Each row is a point on a tangle of strands that fork, close into loops and nearly touch. The rows are in no order.
Points whose rows are less than 30.8 apart are linked; no others are. Some points are linked to none.
z457: [-26 -38   1 -16 -24  26   8   0   5  28   1]
z480: [-30  -3 -16   7   3  31   8   3  14   4  22]
z435: [-28   7  -2  -4 -23  22 -18 -16  35  -3   4]
z253: [ 39 -37  -6  13  14 -42  40  14  -4 -13 -17]
z120: [ 12 -30   7 -14   0 -15   6  -6  -3  10  -8]
z786: [ 15 -27  14  -8  -3 -20  -4   1 -32  29 -23]
z741: [ 30 -10  14  -9   2 -39  -1   6 -21  11 -29]
z526: [ -1   5 -16  12  26   8  29  -3  -7 -18  35]
z237: [-44  56  -8  16  -8  26 -26 -16  39 -30  24]
z27: [-13 -16  -4  -4  -4  13   1  -8  21   5   9]
z623: [-24  36   5  -6  -6  44  22  20  13 -27  70]
z77: [ 17  -9  10   0   1 -20 -26   4 -34  28 -41]
z82: [-27 -31   6 -17 -34  22   2  -5  -1  26  -5]
z20: [-41  51  -8  12   0  29 -15 -11  29 -28  33]
z868: [-21 -21 -17   4  17  35  40  18 -15  14  40]
z571: [ 33  30  17   0   6 -43 -23   4 -16   1 -48]
z908: [ 37  -7   4   3  14 -38  -4  17 -35  30 -58]
z934: [-44  56  -9  16 -18  25 -33 -21  48 -28  18]
z914: [-18 -45 -14  -4   5  28  25   6   3  21  15]
z988: [-13  35   5  -7  -3  38  27  16  19 -31  74]
z80: [  2   2 -18  13  27   1  18  -5   0 -19  25]
z122: [  8 -25   1  -8   2 -10   3  -8   8   5  -2]
z421: [-11  -8 -13   2  16  32  46  14 -18   0  49]
z479: [ 19  21  -2   5   5  26  49   5  13 -38  69]
z688: [-24  16  -9   3  13  34  22   7  -2 -10  45]
z534: [ 25 -60  -7  -4  10 -26  37  11 -13  11  -5]
z339: [ -1  -8  17  -8 -18  -4 -25 -12 -20  21 -22]
z535: [ -7  -2 -14   6  22  22  36   6 -13  -7  41]
z668: [ 17  45  17   5   1 -29 -56  -6  -9  -6 -51]
z713: [-20 -41  -4 -12 -11  24  14   0   8  24   7]
z952: [ 17 -22  10  -1   0 -24 -13   7 -37  34 -34]
z594: [-35  43   3  -3  -8  42   7  14  14 -29  63]
z828: [-29  23  -5   6  -9  21 -20 -16  39 -13  12]
z812: [  3 -24  17 -11 -11  -7  -9  -7 -23  26 -16]
z885: [ 12  -3   1   5  -1 -10 -51   4 -24  23 -59]
z98: [  5  33   0  -2   3  31  36   9  20 -39  73]
z821: [ 18 -52  -3 -10   7 -16  28   5 -10  16  -4]
z388: [ 16  19  19  -2  -5 -25 -39  -8 -14   6 -34]
z191: [-23 -22   9 -15 -34  17  -8 -11 -11  27 -10]
z669: [ 14  24   4   7  -3 -17 -65   0 -13   5 -64]
z709: [ 43 -34   0   2   8 -48  39  16 -12  -5 -28]
z803: [-29  -2   2  -9 -34  23 -16 -12  21   8   0]
z369: [ 32 -19  12  -8   4 -43  12  11 -26  14 -31]
z912: [ 37 -11   2   0   7 -45  19   6   7 -16 -19]
z909: [ 13 -53 -21   3  20  -3  35   5  -9  12  10]
z975: [  4  18  -9   5  17  16  34  -3  -8 -30  47]
z582: [ 13 -19  -8   4  14 -14  10  -5  10  -6   3]
z213: [-34  11 -10   3   5  39  18  14   0  -3  43]
z299: [-35  50  -3   5 -31  20 -43 -26  53 -26   7]
z890: [ 48  -4  10   1   4 -55  31  10  -9 -11 -42]
z313: [  2   2  14  -1 -14  -6 -39 -10 -24  18 -30]
z344: [-14 -34  13 -13 -26  12  -2  -7 -24  39 -15]
z185: [-41  51  -6   7   0  34  -7  -3  19 -30  39]
z315: [-15  17  -6   6   3   9 -16 -21  35 -16  11]
z276: [-43  45  -2   3  -5  38   1   8  15 -26  51]
z784: [-26 -17 -19   2  13  35  27  15  -5  13  34]
z906: [  8  64  24  -3 -16 -24 -59 -31  38 -39 -15]
z841: [-40  -6 -17   6   5  41  19  16   3   9  33]
z307: [ 34 -19  -8   9  13 -41  22   9   3 -15 -14]
z158: [ 30   0  14  -9   1 -42  -2   1  -9   0 -26]
z89: [ 17  -6   7   4   0 -15 -38   6 -31  29 -50]
z241: [ -5 -21 -21   6  22  11  26   1  -2   2  22]
z347: [ 33   1  10  -3   4 -45   1   0   5 -12 -19]
z943: [ 29  45  18   2   2 -38 -41  -3 -10  -5 -48]
z50: [-25  45   4  -3 -37  16 -45 -30  48 -22   1]
z165: [ 38   2   3   6  14 -34 -16  15 -32  25 -61]
z541: [ 12 -48   6 -15   1 -12  17   0  -9  18  -5]
z459: [ 32  14  12   1   8 -38 -18   7 -24  14 -51]
z145: [-21  -9  -9   2   1  22   1  -7  21   3  14]
z929: [ 14   8   0   6  -3 -11 -61   2 -16  14 -64]
z871: [ 10  19  -4   2  12  19  41   1  -5 -34  56]
z543: [ 11  42   8   9  -3 -19 -73  -5  -5  -4 -62]
z574: [-17 -15   5 -11 -21  15  -6 -11  15  10  -3]
z719: [ -6   6  -2   4   4  -2 -13 -18  29 -14   6]
z55: [ -7 -48 -17  -1  13  19  29   5  -1  21  14]
z324: [  0 -14 -16  10  20  -2  16  -6   8  -6  18]
z374: [ 38 -27   8  -6   5 -46  28  11 -21   7 -26]

A tip is a point with one link. Name the tips that can be reached along the links from each point below, in the order of the rows.
z668: z908, z313
z98: z688, z534, z241, z50, z719
z191: z344, z55

A piece is two or more points that can be reached from each other along the links. Count, over all rows, the pieces, the separate loops (a circle has one, a figure eight two, a Y none), the forks (points with three links) and the tips (points with one).
pieces: 4
loops: 1
forks: 3
tips: 9

Name the points in between on the shortest way along the links from the first point to the second, in order.
z50; z594: z299 z934 z237 z20 z185 z276
z457; z55: z713 z914
z871; z841: z975 z526 z535 z421 z868 z784
z929; z571: z669 z543 z668 z943
z812; z77: z786 z952
z541; z241: z120 z122 z582 z324
